Each row is a point on a landscape with many valleys, with its height.
From any point a ball rolls to the lowest of the 2 points nearest to it. It stops when none of these is lower. Distance is the straight distance between rows; heights are no part of it.
(556) h=22.7: [-39 -15   7  10 -26 -30 -20  19 -20 -32 -22 -39  -1  19  25  32  28 -14
 -61  26 -15  -2  -1   9 -12  -9  59  45  -2  26  -4  15  40 -13]
(1297) h=33.4: [ 20  11  -1 -15  32  28  -8   9  -8  -9  42  31  15 -51 -40 -40 -21 -42
  18  -3  -3 -32   8  -8  16 -27 -51 -67  -4 -12 -13  17 -33   7]
(872) h=40.4: [-20  52  11  -3  40 -15 -13  17  67  28  38  24   2 -67 -43  15 -31  12
  16 -32  13   5  -5   8 -55  44  -4   4  -9 -32 -45 -40 -19  -7]
(923) h=34.9: [ 81  -7  10 -26  15  50 -44 -35  31 -63  25  60  13 -80 -70  -7   4  15
  44 -12  22  -4   4  21  -4  75 -42 -69  59 -12  11   9 -29  33]
(1113) h=16.2: [ 13 -28 -19  63 -48 -31  -3 -18 -63  43 -37 -50  24  58  51 -15 -55   2
 -37  42 -33  55  45  53 -16 -59   9  20   5  28  -5  45  83 -52]
(659) h=39.9: [-51  67  -5   1  48 -54 -24  67  73 105  28   2 -19  -7 -10 -23 -14 -10
  20 -22  11  17   7 -11  -5 -21  -3  46 -35 -31 -23 -72  -1  27]
(746) h=26.4: [ 45  11  -5  16   7  61 -11 -15 -44 -45 -25   8  81   7 -57 -33  21 -12
  -7  21  34 -37  26  44  23  26  -5 -73   8  14  -5  24  21  15]
(527) h=29.3: [-25 -16   4  16 -29 -54 -37  -7  -7   5  -3 -41 -22  -6  43  32  -4 -17
 -34   5 -20  23  -2   2 -48   1  44  62  -7  14 -15   0  18 -45]
(886) h=47.8: [ 57 -99   2 -29 -42 -40 -72  29 -12 -10  20 -42 -16 -27  17 -63 -44  -4
 -34  66 -32  23  20 -26 -35 -24 -51 -28  49 -57  52  92  38 -23]
(257) h=48.6: [ 98 -60  33   3 -66  38  44 -86 -35 -68 -38 -14 -56 -14  58  53   7   1
  -7  -2   2  -2 -53   0 -52  45   6  -7  61 -22  59  23 -13 -27]
(370) h=53.6: [ 26 -33   0   8 -12   1 -17   3 -54 -15 -14  -2  30  21  17 -69   1   9
 -21  32  -9 -20  -2  -9   8 -46 -15 -28  20 -16  33  49   9 -18]
(118) h=34.6: [-47  37 -18  24  34 -71 -40  41  43 109  18   8 -23  17  -9 -29 -10   7
 -15  -1 -21  35  -8   6  -5 -37  -6  74 -25 -11 -23 -75  19   9]
(905) h=14.8: [-27   5 -10  42  -9   1  28 -36 -55  32 -10 -20   4  49  42  14 -38   6
  -9   3 -24   8  32  34  13 -71  17  27 -20  46 -29  35  23 -45]
(101) h=56.8: [ 42   6   7 -43  37  12  13 -31  65 -23   8  42 -38 -54 -16   2  16  48
  54 -35  39  14 -40 -37   4  81 -16   2  40 -65  33 -42 -64  42]
(1385) h=40.8: [-36  50   3 -27  48 -39 -21  56  75  65  34  11 -18 -32 -20 -18 -18 -21
  24 -24  19 -13  -4 -35  -6  -4 -20   9 -25 -22 -12 -42 -19  23]
(322) h=39.0: [-21   9  20   0  -7  13  35 -45   9 -20  17   0 -55 -32  27  80   4 -14
  -1 -42  -2  -5 -16 -13 -34  20  38  31 -25   2 -42 -15 -41 -21]
(1360) h=29.1: [-36 -11  21  30 -28  -3 -39  46 -11 -39 -38 -57  37  30 -18  19  46 -52
 -79  31 -14  -3  19  22  15   8  62  27  -7  26 -20  32  73   1]
(82) h=17.9: [ 41  -5   5  19  -3  42  32 -58 -52 -66 -48  -2  71  37 -17 -11  31  43
  -2  25  30 -11 -10  29  16  22  24 -51  28  26  21  23  36  -4]
(1192) h=26.3: [ 47 -49  16 -23 -32  60 -34 -10 -19 -75 -17   6  38   0 -34 -31  25 -11
  -5  36  11 -28   3   9  -5  41 -16 -65  46 -18   9  65   3   4]
(977) h=24.6: [-47  26   1  21  23 -29 -24   4  14  62  43  -2 -26 -18   7 -11 -40 -49
   2 -11 -18 -10  44   9 -13 -66 -13  36 -24  26 -63  -4  24  -8]
(694) h=14.9: [ 14 -62 -11  10 -19 -44 -12  -4 -66  18  -8  -4 -20  26  56 -60 -50  13
 -20  43 -30  18  24 -12   4 -87 -28  15  23  10  35  59  15 -35]
(575) h=25.0: [ -3  -1  16  24 -41   2  60 -39 -56 -39 -54 -51  41  70  63   6   7  62
 -52  22  -2 -14   0  -8  37 -46  74  27   3  11  53  54  36 -14]
(672) h=50.2: [ 62 -85  -8 -21 -29 -18 -36  -5 -40 -29   3 -18 -12 -37  33 -49 -28  11
 -20  39 -27  13 -14 -14 -26 -15 -28 -31  53 -44  56  74   5 -21]
(596) h=10.9: [ 31  -1  16  10   4  62  86 -67 -43 -49 -43  10  51  53  -1  19  16  62
  11   2  26 -14 -24  15  33  27  27 -35  18  12  34  -3   2  -8]
(1149) h=20.5: [-11   6  21  23 -27  19  84 -51 -55 -48 -50 -33  27  68  39  41  10  58
 -22   0   8 -18 -23   0  22 -36  55  31 -15  23  22  21  19 -21]
(982) h=36.1: [-47  38  11  14  20   2  41  -7   4  -2   7 -21 -32 -10  13  70   4 -35
   0 -54  19  -2   7   9 -26   9  36  31 -56  20 -53 -33 -17   1]
(358) h=51.9: [ 45 -65  -8 -22 -20  -5  -9 -11 -53 -25   6 -11 -11 -12  25 -44 -26   3
 -12  27 -21  -8   9 -41  17 -70 -43 -23  45 -30  52  82  -9 -28]
(1061) h=53.7: [ 66 -56  34  10 -53  54  15 -60 -54 -71 -36 -26   5  -5  34  22  -2  -9
 -15  11 -17 -21  -7  21 -31  17  16 -28  32  -7  30  79  15 -35]
(832) h=22.3: [ 61 -25   8  -2 -18  45  -5 -44 -46 -76 -27  10  56  13 -31 -23  19   3
  -6  39  28 -26  -5  36   5  42   4 -71  39  13  23  44  21  -2]
(186) h=34.4: [-27 -17 -20  30 -23 -60 -31 -17   6  37   8 -20 -40 -11  48  22 -37   6
 -27  -4 -26  62  10  14 -79 -22  26  82   9  29 -31  -6  13 -53]
(721) h=30.6: [ 62 -29  13 -16 -16  62 -30 -28   2 -67   2  34   8 -56 -49   5  13 -13
  19  12   7 -21   3  15 -14  51 -26 -58  40 -20   6  48 -16   1]
(838) h=38.5: [ -5 -35 -28  23  -7 -72 -32   0 -22  71  21   2 -26  16  40 -50 -52  -2
 -17  21 -39  54  22  17 -28 -73  -5  60  15  33  -3   4  34 -35]
(376) h=13.2: [-32  38  18  22   0  41 103 -38 -42 -41 -45 -24  28  52  17  62  26  46
  -5 -31  21 -19  -6  -6  46 -20  60  26 -34  35   7 -20  -1  11]
(611) h=40.5: [-17  60 -11 -18  29  22  85  -6   2   1   9   3  -8  -6   4   4  -5 -26
  40 -44  35 -48  21 -20  43 -19   3 -39 -60  10  -7   2 -37  21]
(663) h=13.1: [-18  13  18   5  10  33 -13  -1 -11  -7  14  10  -3 -19 -21   8  -7 -54
  -2 -11  -2 -46  30  10   5 -25  -5 -28  -2  19 -42  46 -12  -8]
(1327) h=28.0: [-12  63  -1 -13  39  34  99 -14  17 -38 -26  -6  11  30  -5  46  40   6
  42 -49  63 -11  -7  -5  33  45  37 -34 -46  18  -2 -46 -18  47]
(48) h=21.3: [-41  46   4   2  34  25  76   2 -17 -40 -37 -14  28  47   1  36  41  23
   4 -21  48 -26  -8 -19  62   6  43  -8 -25  31  10 -27   2  43]
(1058) h=20.6: [ 20 -43  21 -79  16  19 -61  38  76 -48  35  42  -2 -31 -56 -32  29  36
  33  30  21 -12 -29 -45  32  76 -50 -11  56 -56  51   3 -57  28]
(619) h=36.6: [ 34  -7  -5  47 -29  29  21 -35 -84   9 -40 -11  70  44  18 -16 -23  35
 -15  33  -7  16  11  50   9 -46  17 -28   4  13  12  32  47 -48]
(171) h=46.8: [ 41 -28 -22 -18  18 -30 -12 -19  -9  26  12  36 -21 -44   3 -45 -23  62
  20  -3 -20  47 -47 -17 -21 -24 -35  20  27 -59  49 -25 -58 -22]
(595) h=12.9: [-78  75 -24  42  26 -28  54  38  -8  88   0 -23 -14  83  26  17 -12 -13
   7 -40 -11  23  37  29  68 -78   4  66 -90  46 -43 -65  47  29]
(1198) h=64.3: [-50  14   7   5  -6 -25 -64  68  12  34  -3  -7  20  45 -16 -31  35 -39
 -36  27 -14 -39   0  -9  40 -34  -2   7 -15   2  -8  -2  33  29]
(160) h=32.4: [ 11 -22 -16  35 -37 -53   0   7 -61   9 -47 -21  15  76  53 -44  -3  33
 -51  55 -20  18  -3   2  12 -57  22  15  14  -3  35  31  58  -5]
(234) h=49.5: [ 67 -64  -2 -30  -9 -33 -27 -23   2 -12  14  12 -46 -71  18 -45 -20  53
   6   7 -29  45 -49 -42 -22 -19 -25  25  48 -77  67   5 -52 -11]
(1024) h=41.1: [ 20  32 -27 -10  46  -5  32   2  37  31  20  38 -21 -66 -14  -9 -27  10
  57 -50  20  12  -9 -14 -22  27 -34 -17 -26 -32 -12 -38 -57  13]
(156) h=35.9: [-16  96 -12  22  31  26  45  20   6  14   7  -6  30 -29 -39  31 -21 -70
  13 -25  21 -28  36  29  14  -2 -19 -44 -75  40 -70 -10  11  43]
(621) h=52.6: [ 75 -42   6 -28  -7   2 -12 -32  23 -25  12  41 -31 -78 -11 -13   5  53
  22 -11 -16  29 -52 -30 -24  38 -18   5  63 -69  58 -18 -54  -3]
(84) h=20.4: [ 46 -64 -25  12 -27 -29 -11 -33 -68  20   3 -17  -8 -14  54 -28 -55  19
 -11  37 -29  49   1   5 -35 -62 -21   4  27  -7  34  44   5 -49]
(1317) h=33.3: [ -5  56 -12 -17  39   5  84   3  37  -5   2   3 -15  -6  14  42  13   4
  59 -66  53  -1  -8 -20   3  60  12 -34 -51   2 -14 -49 -36  44]
(399) h=60.5: [-44 -41  14  -3 -48 -60 -97  91  41  32   0 -27 -12  39   6 -23  18 -40
 -48  71 -42  -6  16 -32  17 -21  14  40  16  10   0  31  71  -4]
(1331) h=37.5: [ -8  62 -20 -18  48 -10  49  36  49  36   9   2 -15 -30 -13  18 -17 -13
  56 -66  46   7   3 -22  -6  43 -20 -26 -46 -17 -31 -52 -36  36]
(1123) h=36.9: [ 21   4  -3 -29  30   7 -49  37  35   3  54  21  17 -63 -66 -52  -7  -8
  23  -3  -5 -22   4 -23  10   6 -66 -41  22 -38  11   8 -34  19]
(1296) h=19.4: [ 46 -22  16 -10 -17  11 -20 -39 -26 -12  25  27 -37 -73  13  10 -33 -10
   6 -21 -38  14 -13   2 -44  -7 -36  -2  30 -38   4  32 -36 -31]
(16) h=36.0: [-71  20  24  -1  -7  11 -51  50  35 -15  17  -8  14  -1 -36  30  35 -68
 -39   8  -8 -47  25   7   9  16  29  11 -13  30 -59  20  24   8]
(849) h=29.2: [ 17 -13  10 -48   5  27 -19  -7  52 -57  -2  33 -11 -15 -29   7  48  10
  20  -2  26 -20 -31 -33  -1  90   4 -13  41 -11  15 -14 -39  30]
(939) h=35.8: [ -8 -41  -6  17 -36 -53 -43  40 -30  14 -30 -23   8  60  41 -56   8  -3
 -53  61 -25   3   4 -22  18 -40  10  11  13 -19  30  35  62  -8]
(957) h=39.1: [  5  20   6  55 -22  50  77 -52 -82   6 -41 -25  78  67  16  25 -22  58
 -13  -1 -16   5  16  49  24 -58  27 -13 -21  37   0  27  25 -44]
(498) h=30.2: [ 34  25  -5   1  22  53   5  -4 -34 -14  12  31  63 -27 -54 -39 -10 -25
  27   8  14 -40  17  26  24  -1 -37 -90  -2  12 -10  18  -8  22]
(729) h=22.0: [-56  14  -5  -7  15 -28   2  36  -1  -1 -30  -7   4  55  -2   2  48  -4
 -25  -3  21 -11 -25 -21  42   3  47  19 -24  -1  14 -33  -3  32]
(1274) h=51.3: [-72  21  18  14  -8 -53 -81  68  48  34   3 -19 -21  19 -16  15  41 -35
 -58  11 -24   4  -7   4  11 -13  40  72 -18  11 -24 -47  60  19]
(1187) h=28.1: [-49  65 -18  42  25 -26  33  20  20  50  10 -11  19   6  -4  45   6 -16
  -7 -42  -1  33   2  38 -27  13  17  30 -74  26 -70 -65  15   8]
(1155) h=49.0: [ 22 -26   4 -65  24  29  17  -5  -2 -39  -9  31 -17   8  -8 -32  34  30
  27  -6  37 -27 -37 -46  59  13 -13 -29  31 -35  66 -15 -57  32]
(289) h=44.7: [-12  -7  13 -18  10  22  26  -6 -31 -23   0  10 -12  12  13  -7  11   5
  12  -9   4 -48  -6 -25  34 -31   0 -14 -11  -3  14  14 -32  -5]
(36) h=25.6: [ 16 -41 -29  25 -32 -23   6 -30 -48  23  -6  -5   0  19  51 -24 -31  31
 -10  26 -21  48 -17  13 -22 -41  -5  24  11   1  26 -10  -8 -53]
(1223) h=6.7: [  6 -56   5 -73 -27  10 -50  33  54 -45   4  17 -15  -6 -25 -28  43  23
   1  49   5  -5 -41 -60  12  65 -23  26  54 -49  54   0 -43  19]
(14) h=19.7: [  6   2   2 -14  10  44  59 -46 -23 -53 -34  12  11  16  10  32  38  21
   9 -14  36 -25 -26 -11  18  40  36 -12   4  10  14 -12 -18   4]
(1040) h=29.0: [  1 -14 -13  34 -38 -17  40  -8 -64 -11 -63 -42  41  87  54 -17   5  60
 -53  37  -6  21 -14  11  20 -33  52  17   5   5  46  23  46 -13]
(756) h=54.5: [-75   6  22   5  -8 -56 -89  76  87  63  34 -19 -23  18 -13  -5  21 -43
 -45  25 -37 -10  19 -27   4 -26  12  68  -5  14 -29 -21  49  28]
(1140) h=41.7: [ 11 -12  25 -19 -21  29  47 -71 -15 -38  -7   8 -66 -24  45  67  23  -5
  18 -38  -2 -13 -24 -21 -38  25  31  22   6  -7   1 -13 -45 -25]
(814) h=51.6: [ 38   3 -10 -59  41  34  32 -14  34 -45  -1  44  -6  18 -18 -23  42  21
  52  -9  59 -25 -22 -37  54  61 -27 -43  26 -19  55 -29 -51  51]
(459) h=44.3: [  27 -107   -2  -27  -51  -73  -83   58   18    5   -8  -62  -26   -1
   45  -52  -46  -21  -50   84  -40   32   44  -32  -27  -20  -42   -4
   44  -28   52   89   62   -4]
(712) h=35.4: [ 29 -13   7 -22   2  25  17 -47  25 -55 -13  34 -11 -16 -19  33  28  24
   4  -8  15   0 -29   4 -35  89  25  -2  33   0  16 -38 -34  12]
(654) h=7.6: [ 17   3   6  17   0  44  17 -32 -53  -4  17  20   7 -32  -5  -9 -22 -28
  15  -3 -15 -38  26  20  -1 -47 -28 -47  -5  13 -27  53 -18 -16]
(100) h=20.7: [  8 -42   6 -52 -27  17 -22  -9  32 -63  -8  14 -29 -16  10   0  50  19
 -10  15   8 -15 -36 -45  -6  53  21  30  41 -35  36   5 -40   3]
(7) h=54.4: [ 32   5  -4 -77  53  14  -1   9  80 -34  15  49 -25 -27 -32 -16  24  36
  54 -23  52 -11 -24 -53  24  90 -24 -29  21 -32  40 -45 -63  55]
(681) h=66.0: [-35  11  14  -9   5  -1 -59  83  38   7  -1   6  39  38 -59 -35  45 -33
 -33  42  -1 -41 -10  -6  55  35  -3 -21  -2   7   8 -14  21  42]
(132) h=68.7: [-15 -25  11  -5 -30  11 -75  37  24 -44 -13 -11  26  -9 -41   2  43 -22
 -40  38   0  -5 -12  19 -24  59  34  -6  20   6  -9  38  24  -2]
(367) h=38.4: [-24  84  -8  20  43  21  78  21 -11  10   9 -10  13  12   5  28  -4 -40
  28 -47  28 -41  35   5  24 -15  -3 -44 -74  33 -41  -6 -10  31]
(254) h=27.4: [ 52 -53  -4  46 -44 -34 -51  -2 -28   3 -31 -59  20  -6  35  -9 -43 -28
 -37  44 -25  31  26  56 -80  11  21 -18  24 -11  -2  58  81 -41]
(1389) h=28.9: [ 39 -44  -9 -16   0 -45 -16 -26 -33  43  34  10 -59 -46  37 -24 -62  13
  14  -8 -42  47   1 -16 -20 -64 -39  46  21  -2  15  15 -27 -54]
(1114) h=57.9: [ -54  -28   14  -17  -32  -59 -107   86   77   46   26  -23  -21   14
  -11  -31   16  -32  -47   60  -47    0   -2  -38  -22    4   15   70
   27   -8   -1   13   53   -2]
(472) h=28.8: [ 21   9  12 -57  42  29 -54  44  99 -34  41  43   5 -39 -89 -28  16  38
  39   3  36 -10   5 -17  20  98 -44 -42  43 -27  31 -15 -35  44]
(954) h=13.0: [ 40 -15   5   6  -1  29  14 -48 -60   5  11  13  -7 -46   4  -9 -40 -13
  33 -21 -18  -4   6  24 -31 -31 -31 -27   1   1  -6  25 -29 -47]
(1168) h=29.6: [ 10  39   7 -16  29  23  -6  36  86   3  43  25 -23 -94 -55   4 -36 -24
  43 -37  19 -19   7 -20 -24  44 -42 -46  -8 -29 -30   4 -42  36]
(916) h=12.4: [-53  12 -10  25  -6 -26  17  12 -21   5 -28 -21   6  60  27  11  32  12
 -34   1  -5  14 -16  -4  24 -32  47  58 -25  15   7 -37  16   4]
(759) h=24.3: [ -8  12  26 -29   4  33 -13  -6  58  -9  40  30 -46 -87 -27  33  -1 -36
  23 -36  -9 -42  11 -19 -28  52 -20 -17   9 -31 -39  23 -44  11]
(839) h=32.5: [-73   6  27 -11  11  -5 -56  53  31  16  37 -10 -13  -9 -19   1  11 -67
 -17  -2 -20 -45  23 -30  16 -24 -18   8 -18  17 -39  33   9  10]
(305) h=22.2: [-57  77 -37  45  25 -37  40  42  14  82   9 -15   0  34  11  34  -2 -22
   7 -47  -3  37  15  42  16 -34  -6  37 -91  34 -64 -66  37  14]
(458) h=22.6: [ 32 -54 -14  46 -48 -50 -37  -2 -50  37 -26 -54  10  13  62 -13 -66 -12
 -41  50 -22  67  22  50 -70 -26  -2  -2   5  13  11  49  71 -53]
(1023) h=32.7: [-44  53 -20  12  43 -22  65  28  26  14  17 -28  -9   1   0  66  16 -25
   6 -68  31  23   0  10 -19  28  34  20 -85  21 -56 -61  -5  22]
(1089) h=33.2: [-26 103 -19  19  37  -5  35  37  28  45  19 -21  25 -23 -23  36 -23 -56
  25 -52  22  -4  26  41 -24  13 -16 -19 -75  29 -85 -36  11  30]
(618) h=26.8: [ 31  -5   6   8  -6  50  98 -78 -27 -37 -15  16  -8  10   8  63  24  31
  33 -21  13   6 -30   0 -14  31  23 -25   3  20  -3 -31 -39 -13]
(779) h=36.8: [-18  76 -13  25  40 -15   3  28  72  58  28  10  15 -56 -35  15 -44 -38
  25 -39  20  12  14  16 -41  23 -28  -4 -52   0 -66 -42   3  11]
(316) h=42.6: [-15  27  15 -14  16  38  71 -17 -28 -19  -6   7 -16  18  19  21   4  -4
  36 -37  22 -57  11 -47  51 -28   6 -22 -26   3  -1  28 -42  19]
(455) h=32.6: [ 23  -8  -6  30 -20  68 101 -78 -47   4 -10  -6   4  21  15  86 -10  43
  32 -21  -5  36 -22  44 -48  17   3 -23 -15  24 -14 -38 -33 -54]
(1095) h=34.0: [ -5 -34 -18 -13  18 -63 -44  12 -15  75  39  15 -30 -29  18 -60 -54   7
  18  16 -37  45  22  -8  -1 -87 -40  49  23  -5   7   5  -1 -32]
(635) h=38.6: [ -5 -36  -9  24 -22 -59 -49  -9  -7  51  20 -14 -30 -32  41 -20 -69  -7
 -30  13 -40  46  28  26 -66 -38   0  58  29  19 -21  23  36 -58]
(1043) h=32.9: [-53   3  21  37 -20  -3 -65  53  10  -7  -7 -34  19   0 -39  24  54 -70
 -79  22 -33 -20  12  35   5   1  54  27 -11  30 -58  16  70   0]
(1247) h=36.5: [-30  45  -4 -26  48 -21  -8  64  53  49  12   2   5   5 -13 -26  15 -33
  29 -23  33  -8 -16 -13  27  16 -11 -13 -35 -13  -2 -62 -21  41]
(588) h=41.3: [-30  50  -7  64 -12  71 112 -43 -51  16 -22 -32  80  72   8  60 -22  58
  -2 -22 -10   9  38  47  42 -57  21  -7 -52  46 -37   4  19 -21]
(1290) h=34.2: [ -8  35  -2 -47  32  12 -30  62  70  15  55  12 -18 -60 -44 -20 -24 -34
  46 -21   6 -38  17 -38  10   0 -62 -30 -15 -41 -17   6 -39  28]
(792) h=54.9: [ 62 -32  -1  12 -21  29  20 -36 -88 -24 -20  -5  52  26   1 -63  -8  33
 -15  35   3 -13   6   6  21 -38 -13 -49  37 -23  52  55  17 -21]
(552) h=47.4: [-59  26   9   4   3 -41 -60  57  64  10  16 -21  -2 -16 -33  15  28  -4
 -36  -2  -5  13 -13   4 -19  33  41  55  -4  -6 -19 -55  26  16]
(129) h=45.0: [ 59 -29  31 -15 -39  42  49 -89 -12 -69 -16  27 -54 -21  27  66  24   5
   9 -32  -6 -14 -35  -4 -30  52  23  -5  45 -16  24  15 -45 -12]
(252) h=30.0: [-59  35   5 -24  38 -22 -15  67  35  27  -2 -15   7  49 -13 -32  45 -17
   5  -8  29 -28 -16 -22  71  11  23  -7 -35  -2  28 -55   0  57]
(435) h=43.4: [-39  40   1   2  13 -19 -17  17  53  17  20   7   8 -35 -32  11   8  -6
 -11 -13   8   2 -13  -9 -30  42  15  14 -19 -13 -35 -46 -14  13]
(994) h=34.1: [ 31 -23 -40  51 -19   6  20 -18 -80  40 -23  -1  59  43   8 -34 -23  47
   1  30 -23  43   1  54  -2 -46 -17 -20   3   5  13  -3  24 -48]
(732) h=46.7: [ 17 -22   4 -24   2  30  31 -12 -40 -43 -14  27   9  17  -5 -28  23   9
  13   9  15 -31 -28 -28  45  -9 -10 -32  20 -19  51   6 -42   7]
(235) h=21.4: [-58  29 -20  27  12 -46   4  18 -10  51  -1 -12  -5  46  30  18  10   2
 -14 -20 -10  35   1  18   9 -41  29  66 -38  21 -25 -63   9   3]
(41) h=36.4: [-11   9 -19  26  -8  58 117 -60 -45  16 -28 -16  22  49  22  81  -3  57
  27 -31   0  35  -3  23  -6 -21   5   0 -47  31 -17 -50 -37 -28]
(165) h=55.3: [ 80 -22  -2 -40   0  18 -15 -59  50 -43   3  55 -33 -56 -18   4  14  70
  40 -20  16  37 -51 -16 -18  88 -16   9  73 -54  56 -34 -42  18]
(827) h=39.2: [-27  16 -29  41 -15  39  93 -41 -56  38 -16  -8  35  72  30  45 -16  43
  19 -18 -10  18  10  36  17 -53   6   9 -54  35 -25 -42  -5 -17]
(1195) h=51.7: [ 85 -70  23  -3 -61  34 -12 -49 -16 -71 -34 -10 -32 -32  27  20  -1  -5
  -4  15  -7   7 -23   4 -42  63   6 -30  54 -28  46  49   0 -28]
(1010) h=28.2: [-55  23 -29  44  12 -63 -16  26   7  97  11   3 -25  47  12  -3  -1 -17
 -14  -2 -22  46   9  34  13 -61   2  71 -37  25 -35 -60  45   7]
(823) h=19.8: [-29   5  -6  27  -7 -17  -6 -23 -39  49  18  -3 -22   4  29  11 -37 -25
  -9  -8 -17   8  41  12 -15 -69  -3  38 -12  42 -46  12  13 -35]
(504) h=18.9: [-22  19  20 -19  -2  35 -30  12  30 -33  16   5  -6 -49 -38  24  21 -49
  14 -18  -1 -49  15  -1 -12  28 -13 -24 -12   3 -32  21 -16  12]
(283) h=43.8: [ 22   5 -15 -13  23 -14  22 -16  -2  37  15  33 -12 -49  -3 -24 -26  29
  40 -28  -3  15 -24  -9 -14 -14 -45  -6  -2 -35   3 -39 -59 -13]
(31) h=38.7: [ 68 -10   0 -43  24  55  -6 -47  36 -74   8  62 -12 -34 -48  10  37  30
  65 -15  45 -15 -11   4  17  93 -25 -59  44   3  23 -16 -32  36]
(883) h=35.0: [ 23  16  -4 -37  45  33 -11 -15  56 -64   0  39   1 -30 -51   2  26  14
  45 -10  58 -21  -1   1  15 105 -23 -53  20   8   0 -22 -22  53]
(1341) h=34.3: [ 27  41   2 -48  59  22 -41  31 100 -55  32  34  15 -39 -79  -8   8   4
  54  -7  60 -17  27  -7  21 116 -41 -79  19  15   9 -23 -24  60]
(315) h=8.4: [-12 -26  -9  37 -30 -32  14 -27 -56  17 -28 -35 -16  51  60   7 -48   7
 -39   8 -28  30  31  25 -10 -68  25  49  -5  53   4  41  53 -53]
(1364) h=62.6: [-54 -20  24  -8 -40 -23 -94  88  18  35   7 -10  -2  73  -1 -34  42 -35
 -35  63 -35 -40   9 -31  46 -46  -6  32   6  16  13  30  51  15]
(577) h=39.8: [  7 -70 -14  -8 -49 -64 -79  53  -7  18 -11 -24  -4  30  26 -72 -18 -14
 -53  72 -37  16  15 -32  -9 -29 -14   3  41 -13  36  54  56  -9]
(569) h=24.2: [ 11 -32  10 -13  -3 -13 -12 -26 -22  20  30  29 -61 -52  27  -6 -37 -16
  14  -9 -35  14   4 -23 -17 -53 -28  18  14 -15   6  37 -47 -27]
(395) h=30.4: [  7 -13 -40  33 -24  10  35 -30 -57  35 -16   2  35  41  26   8 -20  48
   7   4 -21  44  -4  35 -23 -38  -5  11 -12  14  -7 -26 -10 -48]
(777) h=28.7: [-70  47  12  -1  29 -20 -26  38  29  45  35  -3  -9 -10 -15  -6 -15 -68
   4 -13   1 -36  41   0  27 -40  -6  15 -32  27 -54   5  16  19]
(244) h=67.6: [-20  -6  14  -5  -1  11 -59  34  21 -27 -14  -3  48   1 -58  -8  52 -15
 -27  30   8 -31   1  -1  15  46   5 -20   9  11 -16  -3  17  12]
(600) h=40.0: [ 46  18   1  -9  13  27  30 -82  31 -51   1  40  -3 -38 -28  60  29  30
  31 -34  29  19 -31  27 -48 109  20 -17  26  13 -18 -42 -22  16]
(918) h=21.9: [-81  53 -14  44  23 -64   7  24   4  94  -1 -11 -39  77  29 -11   4 -15
  -5  -8 -15  21  18  19  70 -85  13  78 -56  42 -31 -62  53  41]

Where does a ball stop that starts at each point below?
(165) => (376)
(16) => (315)
(588) => (694)
(792) => (694)
(1195) => (595)
(838) => (654)
(1061) => (595)
(31) => (596)
(1123) => (596)
(370) => (376)
(1364) => (1089)
(101) => (1089)
